A landscape with many valleys, sampled at points; each row gives a point and its height.
From any point a ball takes the steepest step (drop divided by distance) to one of its 2 nearest points. It stops when none of these is lower. Distance is the straight distance between rows; heights are no part of it.
dez height 4.31: [ 15   1  -2 -17   8  13  -3 -15  16   9   2   6  21   4 -15  18 -33 -14
  -8 -25   4]
duki height 2.82: [  9  -7  11 -33  11   4   8 -20  -3 -24   4  -2 -11   4 -19 -11  -8   2
  -8   5   5]
tafe height 6.30: [ 10   0   0  -2   6  20 -12   9  -9 -38 -40   8  -8  -3  -1  -7  35  28
  14  14   5]
dev height 9.21: [-15 -13   7  28  16   9   5  -6  14  -1   8  -5 -28  15   1   2  -6  -3
  15   5  12]
lasez height 3.83: [  5  -7  14   6 -38  -6   8  13   3  26  10   3  12 -17 -21  39  -5  22
  -5 -15  17]
Pami height 5.61: [  7   1  -3  -6  29  21  11   0 -22  -9 -37   8  -6  23  -9  -8   0  18
  24  -5   0]
mepi height 3.99: [ 14  21 -24  -9  15 -23   2   7   0  16  26   4  10   6   9 -15   4 -34
 -20  -6 -25]
Reze height 3.36: [ 16 -20   6  15 -17  -6 -14 -24   0  -4   8 -11  22   6   9  19   1  -3
   6 -26  -3]
rogu height 5.71: [  5   4 -18   5 -17  -9   0  21   4 -23 -35  16  19  21 -15 -16  39  22
  -7  20 -34]
Fep height 5.24: [ -8  -6  -1   7 -24 -13   7  12  11  37  -5  -6  28  -2  -3   0   4  -8
  -6  -7  -1]
zupan height 4.34: [ 23  32 -17 -20  11  -3  18  23 -24  14 -11  11   0   4 -13  -9   0  -1
  -9   7 -16]
fivoz height 5.02: [  5 -10  14   8   3 -12 -11 -15  23  12  34 -10   8   2  15 -15 -24  15
  -1   3  16]
seli height 9.28: [ -9   9  18   7   7  18   5  -5   8 -10 -11  -8 -27   0   4  -6 -17   8
  25  22  15]
raviz height 9.07: [-21  20 -18   1  -6   2 -22  11  19  -3 -26   6  39   3 -18 -10  -2  19
   2   0  -1]
Kodep height 3.96: [  4 -17  22  20 -11  -1 -27 -13  22  18  26 -20  31   6  19  17   8  29
  11  24  24]
mami height 5.53: [ 22  13  -2   1  20   8 -16 -25 -16 -40  -5 -13 -12  -9  14  13 -24   0
   8  -9  -1]
kebug height 4.18: [ 21   8   4  17   6   7 -19  15 -32 -21   3 -17  -3  -6   9  14  19  16
  19   4  -4]
sak height 2.25: [  3 -19   4  -3 -20 -15 -16  18  -9  -1   2 -19  38   4  -3   4  15  45
  -5   1  -7]
zaku height 4.42: [ -2 -17 -11 -10  -1 -16   7  15  18  17  18   4   0   0 -11 -28   4   6
 -21   3  -7]
siki height 3.55: [ 15 -10  -6  -8   6  11  -6  19  -7  -6 -19 -11   2 -19 -28 -10  20   3
 -12 -13  -7]
vuvim height 3.77: [-12 -23   0  38  -5  -6  -6   1  20  50   0  23  21  14  -2  37   7  -9
  -6 -18  15]
nop height 1.36: [ 14  20  -6  19  13  -2  23  -3 -10 -16  14 -11 -13  -2 -13 -14  12  12
   1  34   1]
koza height 9.13: [-20  24 -21  -3 -10   1   5  19  11  -9  -8   6  32  11 -29   1  19  21
  -3  11   9]
Rari height 4.52: [  6 -12   5 -13 -34   6  -3  21   2  -6 -13 -19   6 -20 -10 -15  14  17
  13   7  -9]
Fube height 5.39: [ 37  14  -4   2  14  11  -8  -8   5 -17  -2 -19  16  21  -1  -9  -5  27
  19   0 -15]
nava height 3.88: [ 21   3   9   7  -5  -6  -2  -4  -7 -26  17  -4 -37 -10  12  -8 -12   5
  24  16 -13]
lasad height 5.19: [  1  -4 -36 -28   9  -1   8  36  -7  19 -15  26   2   2 -26 -17  23   5
 -16  -1 -15]
Dud height 5.98: [ 10  15  -8  -2 -11  14   9  -9  10 -22 -29 -13   7   0   3 -27  -3 -10
  16   9  -8]
tato height 4.32: [ 35  24  -4  -3  21   8  -7  10 -31 -30 -24  16 -21 -10  16  -3  25  19
   1  16  -6]
veg height 4.48: [-29 -26  11  32 -14   1 -19  -5  20  22   8   1   7  -9  28   8  -2  11
  14 -12  25]
von height 9.04: [ 12 -16  14  19   4  -1   1 -24  29  -7  21 -15 -18   6  27  -8 -19 -31
  15   7  -1]
Geg height 4.00: [ 30  24  -3 -16  15   2   1  12 -30  -5 -18   3 -10  -2   7 -11  17   1
   4   5  -7]
Pibev height 4.64: [ 15  25 -15   2  -2   4   6  25   8  22  -4   9  12   8 -28  -2  11  -1
  -1  14 -13]
gose height 3.65: [ 17   0 -21  20  -5 -22   0  25  -2  10   3  -5  12   3  -1 -15  -4  25
  -2  -9 -18]
ridor height 8.83: [-11  31 -16 -15  25  -2  -1  16 -27   3 -44  15  10  -1  10 -20  27  13
  -8  -1   0]
Ves height 5.03: [-23 -27  13 -17   8  -3  14  -3  16  38  -6  -2 -12  -5   3 -20 -35 -14
 -12 -14   5]
zomar height 8.65: [-26   0   2  19 -19  -7  -3 -21   8 -12 -11  15   0  24  16   1  10  26
  19   4   3]
bidi height 4.68: [  4   3  18  -1  -4   0 -12   2  46  23  33 -10   4   9   1  -6 -13 -10
   3  11  14]
ner height 4.92: [ 15  11   3  -7   4  19  -1  -8  -3 -46 -32  14 -40 -23   7   3 -12 -12
   9  18   0]
ruvav height 4.19: [-12 -18   8  38 -24 -15 -24   3  31  23  22  -6  23 -11  24  13   8  17
  -1  11  20]
Div height 2.40: [-22  31   6   9  12  -2  -3  17 -24  -8   6  11  -9  -8   0  26  17   6
  -6 -11  11]
Pomen height 5.94: [ 25 -17  -6  26 -25  -1   5  -5  23  13  10 -24  19 -18  -8   5  -7 -18
  -7 -13   5]
balet height 4.16: [-15 -15 -13 -19 -18  -6   9  21  -1  29  -4  20   4  -3   3 -11  12 -26
 -18 -10 -14]
Tuzof height 3.14: [ 15   7  -7 -13  16  16  -6  20  -4  -5 -28 -12  -1 -14 -16  -4  19 -33
  -6  -1  -9]
fodu height 3.67: [  7  -8   8   4 -28 -10   8  -1   0  43  14  20  29  -9 -17  43   4   1
 -21 -12  16]
zek height 7.75: [  8  11 -21  -1 -21   2  28   7 -20   9 -13  25 -17  -8 -13   3 -17 -32
 -10  -1 -19]
Vaz height 2.81: [-11  -5 -13 -40   0  -8   6  -8   5   3   9  27  -4 -16  -8   4   7 -31
 -33   5   0]
Gurun height 4.38: [ 25   7 -13 -11  12 -14  12   1 -11   1  24 -10  -6   2   1 -30   4 -16
 -17   1 -24]
Linu height 4.66: [ 19   7  -3  -9  28   0  10 -24 -16   0 -11  -1   2  11   6 -17 -19  -3
   7 -12  -7]
tudup height 6.10: [ 25 -28   2  31 -11 -18  -5 -14  22  25  32 -14  13 -15  14   2  -8 -12
 -17  -3  10]
dazop height 8.33: [  6  18 -19  20  -4   6  28 -23 -24 -27 -40  15 -15  -8   4  -7  -5 -13
   1   6  -9]
los height 7.60: [ 12  10 -14  -9 -28 -22  19  -4 -10   2  17  17  -8  -7  -3   7 -22 -27
 -17  -3 -16]
Tafi height 4.70: [ -5  16   1  31  -7  -5 -33  14  -4 -16   9 -24   8  12  25  16  24  18
  27  23  -5]
gugeg height 6.60: [ -8   3 -19 -24  -9  -8   9   6   9 -22  -4  26  15   0 -23 -19  14  12
 -22  17 -10]
roso height 3.68: [  5 -36  23 -19 -20   4  -2 -15   8   3   5   4   5  -9 -17  20  -9  -5
  -2 -21   6]
fik height 4.35: [ 11 -10   2   4  20  11  12 -24   4  -7  23   4 -16   5 -10  11 -30 -16
 -20 -11   6]
suru height 2.07: [-22  28  14   3  -7   0 -21   6  -4   2   4 -23   7 -13  20  12  21  -7
  11   5  16]
mene height 6.73: [-23  22 -16 -21  12  -1  15   8  -1  -4  -4  22  -4   3 -14 -19   3  15
 -19  22   2]
mapev height 3.97: [ -1 -30   1 -22 -13   3  -5 -11 -12  -7   2   9  16  -2 -15  19   6  17
 -17 -29   5]
Kolu height 3.16: [ -7  38  -5  12  -1  -8   6  14  14  21  17 -13  10   4   8  -4   6 -23
   4  11  -8]
kotem height 2.27: [  1 -13  11 -13  -1   8 -12   0   4 -21  11 -23  -1 -23  -7   0  -7  11
   1   0   9]
nolol height 5.83: [ 21  19  -2  -2  27  21  15  10  -6 -15 -36  -4  -9   4 -10 -29  -8  15
  12  16  -1]
kofit height 4.01: [  8  24  16 -15  22  15  26 -22 -16 -33 -32   8 -40 -16  16 -18   2  -3
   7  42  10]
Dun height 4.79: [ 20  13  11 -24 -17  16  -6  19  -7 -18 -38 -13  18  -8 -14 -12   9  17
  14   9 -20]
sidu height 4.15: [-10 -15 -10  -8   9  -8 -11  12  16  35  17  24   7  14   0   2  -7  -1
  -8 -22   1]
Zodon height 1.79: [ 13   0 -14  -6  -1  -9  -7  21  22  18  25  16 -17 -18  -7   4   8 -25
 -18   2  -8]
dor height 3.28: [ 16   9  11 -22 -20  -1  -3  -2   1 -32   6 -30   1 -12   7 -25  10  -1
  12  16  -8]
meso height 7.46: [  7  14  -5 -10 -33 -22  15  -9  10  17  20   5  13  -5  -6  14 -39  -9
  -4  -2  -5]
pobe height 3.41: [  0 -36  -1   5  -9 -13  -4  -4  -2   1  -2  -5  11  16   5 -13  17   9
 -13 -16 -15]
rolef height 3.85: [  4  -1   2  -7   9  -4  -8  -1  -6  10   5  -4   4  13  -2   6  14   4
  -2 -15  -5]
Fones height 2.58: [ 30  23  -8  17  -2   5   7  27 -11 -24 -17 -17   1 -10 -25   3  20  29
  13  26 -11]
Kon height 3.89: [  4  -8 -11  11  23  11 -13  26  -7  -9  -7 -12  -7 -15 -15   2   3  13
   3 -13   2]
Leva height 9.36: [-25   5  23   6  14   7 -15 -18  -5 -15  29 -17  -4 -16  13  29 -26   8
   4  -1  23]
buz height 9.23: [-19   2  -4  17   9  13 -12 -13   9  -7  -8   5  32  14 -16  28   8   6
   5 -13   5]
Saren height 4.33: [-22  -9  33 -19  12   3   6  -2  -3   7  -8  -2 -35 -16  11   0 -22 -27
   8   0  11]
kat height 4.07: [  9  -7  24   1 -23  13   8   0  -2  21  14 -23   3 -10 -25  29 -11   6
  10  -5  11]
bipi height 8.03: [-10  -5  -4  18 -27   9  18   2   4   6  -9  16 -20 -10 -17  15 -23  -1
   7 -14   0]
kuniz height 4.25: [-22 -22   3  -9 -14  -3  -6 -13  -1 -14  -6   7  11  -3 -13  -8  -7  25
 -10 -18  10]
pavu height 3.82: [  3 -12  14 -27   6   4 -15 -11  21  26  13  11  15  -3   2  29 -39 -22
 -16 -26  12]
nukil height 9.01: [ -6  39 -16 -17  -7  -7  -1  21  14   4 -21   3  23  -3  -1 -19 -11  16
   4   9   2]
Bek height 4.71: [-29 -25  -6  -4  19   5 -17  19  -2   3 -15  15 -11  10  -3  -6  19  10
  -2 -16   0]
Nafe height 3.59: [  0  12  14 -12  14   9   6  12 -18   4 -19  -2  -6 -12   3  -5   2 -22
   0  -2  -5]
sav height 3.86: [  7  10   4  21  19   5  -5  -5 -40 -29   4  -1 -32   7  14  15  23  14
  19   4   5]
Goka height 9.29: [-15  13   8  -6  26  16  -5 -15 -11  -9 -10  -2  16   4 -14  18  -3   2
  -1 -16  19]
Sagag height 5.97: [ 18  11   3  11 -25  -9  -3  22  -5 -27 -31   9  10  32   6  -8  42  29
  13  20 -41]
ronu height 3.45: [-17 -25  -2  -6 -10  11   6  -9  12   3  -9  14 -13  -8  -6  20   4 -50
 -14 -24  -8]
bug height 2.28: [ -3   8  -6 -39  19  -1   5 -12 -10 -33  -8  19 -11 -11  -2 -22  -4   1
 -21   8   6]
kir height 5.10: [ 14 -15   6  23  14   1  -3  -9 -10  -1   1 -28   2  24  17 -13   8  12
  31  11   5]
bubi height 8.95: [  8  -9  19  18 -10  -5 -12 -17   3  -4  32 -18 -17  -2  42   5  -3 -13
  24  12  -5]
Zis height 9.14: [ -2 -29   7  30   0   2  14 -25  15   1  14 -26  -8   9   7  -4 -13  -7
  13   3  10]
robap height 8.88: [ -3  39 -16  -8  -2 -11   3  15 -26 -14 -36  16  12   0  16 -33  13  25
   0  17 -14]
Palib height 5.42: [ -1  -9  -2  -2  23  14  -1  20  -9   0 -32  -3   0  22  -2  -7  29  15
  24  10  -2]
Bak height 8.78: [-12  -4  15  28 -14 -14 -12 -14   1  -1  31  -3   0  18  18  23   7   9
  10  -3  13]
sabu height 3.49: [  8  17   3  15  10  -5  -2  -4 -17 -26  18  20 -21  15  -3  19  22  15
   2   5  -6]
Zonif height 3.30: [ 12 -21  13 -24  -3  12   5 -14  -3 -18  -5   5  -7  -5 -26  11   0 -27
  -9  -9   3]
Lumi height 4.85: [  8  -5  -3   8  13   4   5  -3 -19 -15 -11 -12 -22   3  14 -26   8  13
  19  13   3]
Miba height 5.07: [ -4   2  -9  19 -27 -15   6  32   7  48   3   4  11  12  -5   7  13   3
   2   5 -16]
fumu height 5.66: [ 37   6  -4   3  -1  21 -12  -3  11 -28 -21 -25  14   6  -7  -7   2   0
  25   5 -11]
guz height 9.18: [-10  19  -2   6  -5  12 -16   8  18  -3   2   4  32  25 -21  19  24  22
   1   3   5]
zize height 4.44: [ 18 -20  -4  21   3   6   7  -6 -10 -11   3 -19 -27  -9  12 -19 -18  -4
  22  -1 -10]
zodif height 4.04: [-15   1 -32  -8  21   1  -1  11   3  25   9  31   5   2 -15   4 -19  -3
 -16 -16  -4]
maf height 3.10: [-14  13 -12 -16  28  11 -12   2   5 -12 -10  32 -21 -10  -4  11  -4 -26
 -13  -6  -6]
Gile height 4.67: [ 15 -10  -9 -15  15 -18  12  16 -11   9  20   1  -4  10 -16 -27  17  13
 -11  10 -19]
Todi height 5.99: [ -2   8  -3 -21   4   4 -23  -5  -2 -31  -4   4   4 -17  17 -13 -11  -7
 -11 -18  -9]
Kezo height 5.51: [ 14 -24  -6 -27  -6   6  19  15  -6  30  -5 -10   1 -23 -29  -8 -24  -9
  -8 -17  -5]
lazul height 6.22: [  5  11 -13 -12 -12   1 -30  -5  12 -47 -14   5  -2  -4  12  -7   5  11
   7   3 -15]
Ses height 6.17: [  8   1  -5   5 -12   7 -16  14 -11 -33 -40   4  14  13  11  -5  39  38
  19  28 -21]
lifes height 5.43: [ 11  -2 -29 -13 -16 -14  11  32  -2  -1 -20  24   5   2 -25 -24  35   6
 -15  16 -35]
Zuzaz height 4.23: [  6   8 -14 -22  14  -6  13 -13 -16   7   5  17   3  17  -1   2  -4 -11
  -9 -18  -9]
Buza height 4.28: [ 18  -8  28  -1 -31   4  -7  22   5   9   5 -25   2 -13  -7  13   0   9
   9  10   0]
Naf height 3.92: [-19 -16 -19  -9  -7   9  14  -1  -4  13 -20  28   2   9  -1   7  13 -38
  -8 -16  -7]
piva height 4.60: [ 18  44  -1  -6  10   6  -4  19  -9 -28 -16  28 -19  -5  -3   8  13  12
  -5  19  -1]
Fol height 3.33: [-16   1 -38 -18   0 -20  25  -5  -4   2  10  30 -11 -11  -9 -11  -8 -27
 -35   1 -14]
kifa height 2.61: [ -7  34   7   7 -15  -2  -4  13   0  13  -2 -11  11   9  20   9  22 -15
  25   5 -10]
rogap height 4.08: [-22 -40   6  21 -10 -11  -9   1  19  24  -1  20  12  18  -3  19  20  14
   0 -16  24]
Las height 2.62: [ 11   1  -2   2 -13 -10   3  -3  10 -25  33   9   0  26 -18  -3   6  29
 -10  19 -14]
numev height 5.25: [ 11  16   3  -2  14   4   5  25 -19   0 -39  17  -8  11  -1  -5  45  16
   5  25 -12]
tope height 4.84: [ -5  14 -10  -4   3  15   1  -7  27   7  -3  11  12  23 -11   5 -18 -15
   8  -2   4]
lagor height 3.47: [  4  -5 -11   1 -16 -18   1  -5   4  23  33  19  14  -7 -15  38  -4 -14
 -24 -16   4]
Luko height 5.32: [ 13   1 -11   9   4   5   2   0  28  26   5   1  -1  16   1  -4 -24 -31
   7  -7  -1]
debud height 3.91: [  2   4   3  14  23   5   1 -12  -6 -23  18   6 -17   9 -17  23  -5  -5
  -6  -5  11]
palur height 2.83: [ 17 -24  -2  -2 -20  -8  -7  10 -11 -16 -12 -11  15  11  -4 -15  21  37
   6 -12 -22]
bafas height 6.85: [-27   2  -4   2  13  -1  18   8  -9  -2   1   8 -19  -6  -6 -13  -6  -1
 -15   4   7]
miran height 3.71: [ 13 -12  32   2 -22  -2  -9  -8  18  26  20 -19  19  12   4  10  -7  22
  18   9  26]
luza height 3.44: [-21 -16  -4  16   4  -4  11  -2  -5  35   3  23  14  10 -10  36  -1 -22
 -10 -24  15]
zusap height 2.05: [  5   5   1   5 -14   5  11 -13   4 -37  17 -14  -8   7 -15 -13  17  27
   1  32  -7]
vik height 5.75: [  5   3   6 -25   4   9 -20 -29 -12 -32 -12 -11  -6  -7  23  -8 -26  -2
   8 -11  -4]
tivab height 5.49: [ 14  -3  10   6 -11   3  -4 -13  -9   1   1 -28   0 -21  23   2 -28 -21
   4 -10  -1]
mub height 7.06: [-21   5  12  -2 -16 -21   8  11   1  27  27  10 -15  -8  13  11 -28   0
 -12  -6   9]
kimur height 4.29: [  0   9   4  -2 -23  -5  -7 -23   6   2  18 -24  29   5  23 -15  -4 -13
   2  -7  -4]
nem height 5.73: [  7   1  -2   6 -22  15   2  -2   1  -3  -5 -38  13 -24  -8   4  -6 -19
   3  -9   6]
gam height 2.89: [-19 -12  -9   0  11   4  16 -19  -4  13 -12  23   6  11 -23  30 -26 -12
  -9 -23  13]
rulit height 9.34: [-20   2  13  17   4   3   7 -14  -5 -15   9 -25 -18 -18  23 -14 -27   0
  23  32  15]
mazi height 3.98: [-10   7  28 -34  18  24  12   4 -15   3 -39  -3 -28 -13  11  -6 -16 -24
   5  -1  -1]
gar height 7.18: [-15   7  10  14 -18  -6  13   3  17  36  24  11 -11  15   1  11 -25  14
   9   3  17]
zise height 9.37: [-29   7  14  -6  15   3  -8 -20  -7 -32  10 -36 -12 -17  39  -7 -13  -1
  13  29  20]
sab height 3.51: [-14 -20 -14  -1  19  10   3   7   1  15  -3  20  -8  -5 -34  13 -26   0
 -13 -28  11]
tez height 2.86: [ -7 -15  -6   9   1   5 -12  -3  24  -5   1  10  -6  -2   2  26 -10 -31
 -11 -29   5]
Nus height 4.30: [  3  10  12 -22  33  15  22 -19 -14 -23 -28  20 -48 -13  13  -8 -29  -1
  -8  16  10]
rali height 3.39: [ -8 -20  35 -10  -5  14   1 -22  24  21   2 -27  20  14  -1   3   1   5
  15   2  22]
kip height 4.98: [ -3  32 -10  36 -10   8 -14  22   5 -13   6 -10   6   4   1  13  10  18
  25  17   1]
Zul height 3.46: [  7 -26  27  -3  26  -1   0  -2  -6  13  12 -26 -17  16  13  -6   2 -10
  14  -5   6]
luf height 2.44: [-19  11  -8 -30  28   4  12   4 -13  14  -5  34 -15   2 -15  22   0 -29
 -14  -4   2]
Tuvu height 8.18: [ -2   0  -8  24 -25   5  21   2 -14 -11 -28   3 -18 -14  -1 -12 -10  -4
   5  -7  -4]
Rosi height 4.46: [ 17   1  12  26   3  -8 -25  10 -12   0  25 -35   8   4  20  18  18  14
  20   9   6]
Bola height 4.37: [ -5 -20  23   7  -1   3 -19  -8  45  22  18  -1  -2  18   6  17   0  -9
  12   5  17]
Kaga height 3.29: [ -2 -17 -11  46  -4 -10  -2   4  18   0  24 -13  -2  -5   4   8  22  -3
  -4   3  10]
malof height 3.79: [-14   6 -21 -29 -16 -21  26   0 -25  16  -5  28  -1  -6  -2 -14   6 -19
 -17   0 -16]
gor height 2.84: [ -1 -10  11 -29  18   4 -15 -10   7   6  -2 -20   6 -17  -2 -11 -14 -11
  -8 -10   7]
lov height 1.64: [-11  17   0 -30  -8  -8  10  -5   1 -24   5   2  -5 -21   2 -20   5 -12
 -22  12  -8]
Vab height 5.26: [ 10  22   0   9   2  14  -5  -6 -17 -40 -22   4 -15 -14   3   6 -13   1
  17   2  -3]
Noga height 8.87: [  9 -14  22  21  -6  -8 -18 -32   0   3  34  -3  -6  15  34  15 -18  -3
  19 -14   6]
tumak height 2.53: [ 10   7 -25  -6  18   5  -1  20  14  -1  -2   5  -9 -17 -19  -4  18 -39
 -16   3 -18]
mumu height 5.33: [ -1 -10   4  18  -1  -9  12 -17 -11  22   3 -28  11  26  19 -29   5   9
  13   6  -2]
Piz height 5.45: [  2 -17  10   7 -19  -6  11  11  14  36   7  -3   2  12  11  -8  -7 -17
  11  -4  -3]
Razam height 3.78: [ -5 -11   7   4  -3 -17  -5  -6   2  18  25   9  11   5  -8  12   0   3
 -11 -18  14]
sebos height 5.06: [ 19   0  -5   7  13   4   6  -8 -12   6   3  -9  12  26   0 -17 -22  23
   9  -6   2]
kisak height 3.73: [  1  17 -17 -20  37  -1   7  -6  10  -6   6  21 -16  -5 -13   6 -25 -31
 -24  -2 -12]
koge height 5.31: [ -9 -33   2 -23  -2  -5  20   3  -3  51   2  -3  18 -21 -10  -7 -28 -15
 -17 -18   3]
Suv height 3.08: [ 19  13  -4  -3  12  -2  -8  -9  11 -29  26  12  -4  26   2   1  16  16
   5  15  -7]
buf height 4.96: [-20 -32  25  -2  15   1   2 -30   2  -6   3 -14  -1 -10  11   6 -46  -8
  -8 -23  14]
Bovor height 3.15: [ 17  11 -19  11  -3  -5   7  16 -20 -13  -6  -8   9  -1  -9 -13   2  29
   3  10 -13]
teso height 5.05: [ 22  28  -1 -15 -14   3  10  27 -23  -4 -43   5   4  -5 -11  -7  33  25
  12  18 -24]
keri height 4.90: [ 12  18  -8  30  -6 -10   6  39   7  30   1 -10  12   3 -17  13   8   1
   8  11  -6]
gupog height 4.21: [  8 -25  11  12  -2 -12  -7  -7   9  49  17  -1  45  12   3  21  22   9
 -18 -20  12]
Velun height 3.18: [-17 -13 -12 -18 -18 -18   9  -9  -2  14  29  18   7   2 -13  22  18 -35
 -32  -5  -1]
Zaru height 8.46: [ -4   8 -22  28  14   3  15 -14 -12 -22 -18   6  -2  11   2 -18  -1  -2
  -2  -7  -1]
tep height 4.76: [-31 -13  18  19 -11   8 -15  -1  -7   4  -8 -10  -7  -4  20   9  11  13
  21  -2  17]
Gosib height 3.94: [  4   8  16   2  -8 -14  -1 -12  10  31  26 -22  30   6  15   2  -8 -20
 -13  -3   9]
Zazu height 9.33: [-15  12  18   2  25  12  -9 -11 -28  -2  -3 -28   4 -13   5  17 -24   9
   3  -9  22]
Vemo height 4.58: [  1  -9  11  16  29   0 -22 -16  -1  11  20 -20  -3  17  27 -14 -27   7
  13   0  12]
bipof height 4.09: [  1   0 -20  15  -8 -22   5  24  18   9  14  -3  17  10 -10 -24  16  25
 -21  10 -26]
mato height 6.06: [ 18  -5   0 -10   1  16  11   9  18 -22 -24   1 -11   0 -18 -24   5   6
  11  18  -7]
pep height 4.06: [ 13 -28  22  -3 -13 -18 -20 -18  13  31  11  -5  53 -12   8  26  15   1
 -22 -19  23]
Kabot height 8.71: [-28 -13  11   7 -21  -6   3 -15   2   5  15  12   4  27  13  10   9   6
  13   2   4]
zut height 1.76: [ -4 -11   8   3  -1   7 -23   3  -7 -12   3 -24  23  -9 -10  11  18  27
  -7  -2   8]
keze height 4.57: [  2  14   1 -21  26  15  15  -4   0 -23 -28  22 -40 -22  -9  -1  -9 -21
 -13  21   9]
sisol height 3.81: [  7 -36   7  -7 -13  -8 -26 -24  14   9  14  -6  31  -2  12   7   9   0
 -17 -24  13]
dunen height 8.76: [-11  15 -13  -5  33   3  -1  -1 -33   7 -28  20  -5   6  13 -11  22 -12
 -18 -14  -3]
zok height 5.27: [ -8 -17  29 -12  -2   2   2 -14  -1   3   2 -36 -10 -25  26  -2 -45 -15
   0  -9  -1]
favi height 0.78: [-16   8  -5 -11 -15 -13  -3   0  10  -9  30  -4 -10  -9   8  -8  -4  -5
 -13  17   4]
zegam height 3.40: [  7  -2 -12   8   6  -5 -29   7  21   1  13   3   0   5  -1 -11 -19  16
  -1 -16  -4]
pame height 1.54: [-18   3  14   2   6  -7  -8   0   8  -7  22 -15  -5  -7  21  -3   9   3
  10  18  10]
Kili height 3.80: [ 11  -3   4 -13 -13  -3  -4 -24  19 -21   8 -32   8 -15  17 -28 -12 -21
   0   1  -5]
Bonim height 3.34: [ 26   3  -5   2 -15  10  12 -18 -16 -50  -6 -10 -30  -6  13 -15   1  13
  26  24 -13]
zisel height 4.99: [-10  -4 -11 -21  19   5  -4  31   4  12 -29  24 -15   0  -7 -14  17   7
  -5   3 -11]
vigom height 4.89: [  2  35  -3   6   0  10 -16  22   2 -17  -8   9 -11   2  -6  17  14  24
  23  13  -5]
dov height 4.03: [ -6 -25   6   7  29   2  -7 -15  -5  22   5  -6 -18  26  23 -21 -14   1
  -1 -19   5]
Gama height 6.96: [-36   2   2  -3   8 -12   4  12  -4  20  22   6 -17 -23  14   1  -7  -9
 -23  -3  15]
sevon height 2.00: [ -1  24 -12  20  -3   1  16  20   2 -11   2  -6  -1   5 -19  -1  25  24
   5  43  -2]
nom height 8.94: [ -4  32 -20 -18  -2  -8  -3  18  -9  13 -21  11  28  17   4 -22  10  20
  -2   7 -28]
Sofer height 8.57: [-15   9 -15  27 -10  -3  14 -12 -17 -12 -19  12   3  27  15  -7  18  14
  15  -2  -5]
vuzen height 7.90: [-18   1 -18  -2 -25   0  16  -1   5   8 -13  28 -16 -21 -21  12 -12 -28
 -11  -4  -3]
matu height 4.97: [-21 -10   1  14 -11  -6  -5  11 -14 -13 -21  -2 -10  -5  14  -9  33  11
  13   2   7]
bet height 3.74: [ 19  13  10   3   3  12  20 -30 -23 -50 -21  -2 -34 -11   9  -7 -10  15
  14  38  15]
Mor height 2.87: [ 15  -1  14 -11   1  17  -4 -19  -3 -46  -4 -26 -13 -12  15 -16   8  -2
  19  32  -5]
Gezop height 3.32: [ -8 -24   9 -35   5   6  -9 -14   7  23   8  -1  17   0  -1  -3 -12 -22
 -19 -19  10]
tiri height 2.79: [ 13 -15  -8  45 -18  -6  -4 -13   3  13  13 -14  15  13   1  19  17  -3
  12 -15   1]
rus height 3.35: [ -6   2  -6  29  -4  -4   2  17   1  -9   9   0 -14 -16 -10  17  21 -14
  -1   3  -8]
Bifer height 9.40: [-29   6  16   3  26   5   5 -30   3 -22  24 -24  -6 -16  17   3 -24   0
 -15  15  21]
voba height 2.94: [  7 -23  32  -3   9  17   5 -16  16  19   4 -24  -5  12   8  16 -18 -14
  22  -7  14]
dosat height 4.39: [-38 -17 -10  18  -8   0 -16  15   7  14  -4  24   6   4   4  11  13  23
   2 -11   4]
fisa height 3.60: [  2  15  -3 -18   6 -14  10   3   4  35  24 -12  15   2   6 -10  -2 -27
 -14   1  -5]
sedi height 2.91: [-18  14  -4  26 -12  -8   3   8 -16   0  10  18 -14   8 -10  32  27  -9
   2  -5   5]
Roz height 4.59: [-22 -24  -1   2  -2  -6   1 -23 -11  -3   2   6  -4  -1  10  -2 -23  10
  -8 -25  15]
bado height 4.36: [  7   5 -11  -9  34   0  20 -14  13   5  20  14 -20  23 -16  -6 -33 -19
 -10   2  -3]
feg height 4.65: [-22 -26  18 -15   0   7  22 -22   1   9   8   3 -26 -10  -1  -2 -21 -23
  -8 -12   7]
Zitut height 8.67: [-17  11 -17   8   4   1  10   6 -24   5 -28  28   4  15  15 -17  17  -2
  12 -15  -9]
zigi height 5.38: [ 19  -8  13  10  -2  -4  -2  -6  -1  27   5 -29  26  11  16 -25 -15  17
  13  -9   3]
samo height 7.33: [  9  15   5   9 -34 -11   8   3  24  21  24  -3   0  -7   0   0 -28   2
  10  10   1]
serib height 4.02: [  9 -11   3  18  26  12   0  11 -14  10  -5  -2 -13  -8 -21  19 -16   7
   0 -30   9]
Peko height 4.05: [-13 -29  25 -11 -11   5 -23  -1  28   9   2  10   1   1   0   9  -4  -6
   3 -12  17]
Nubu height 1.86: [-15  27   2 -20  13   3   2  15 -27   4   5  20   0 -11 -22  31  11 -18
 -11  -8   9]
zega height 2.33: [-19  14  -5 -54   7  -1  17   2  -5  -1  -7  11   2 -27  -9 -12   0 -31
 -26   3  -2]
Vinod height 6.43: [ -6   1 -15  -7  -9   0 -10  -2  17 -22  -9  18   6  12  -5  -8  11   5
  -7  -7 -14]
Zave height 2.56: [  3  15 -16   9   3 -13 -22  32  15   5  27  15 -16 -11   1  -4 -15   3
 -13  -6 -13]

Two balls start at each pair of points below. Name the first point that both come to, or write never.
dazop, Pami: never
zise, Zazu: Sofer
lazul, Ses: never

Call two points neighbours if one is among the 2 nearest of the other. Go from one point of each pair to the other, from neighbour to neighbour, staying as low as possible. Name the highest point that can't be avoided.
tiri, favi: gupog
Geg, Mor: kip
Mor, roso: kimur
zut, tez: Peko
zut, roso: rolef
tiri, Nubu: rus
gam, Zodon: serib
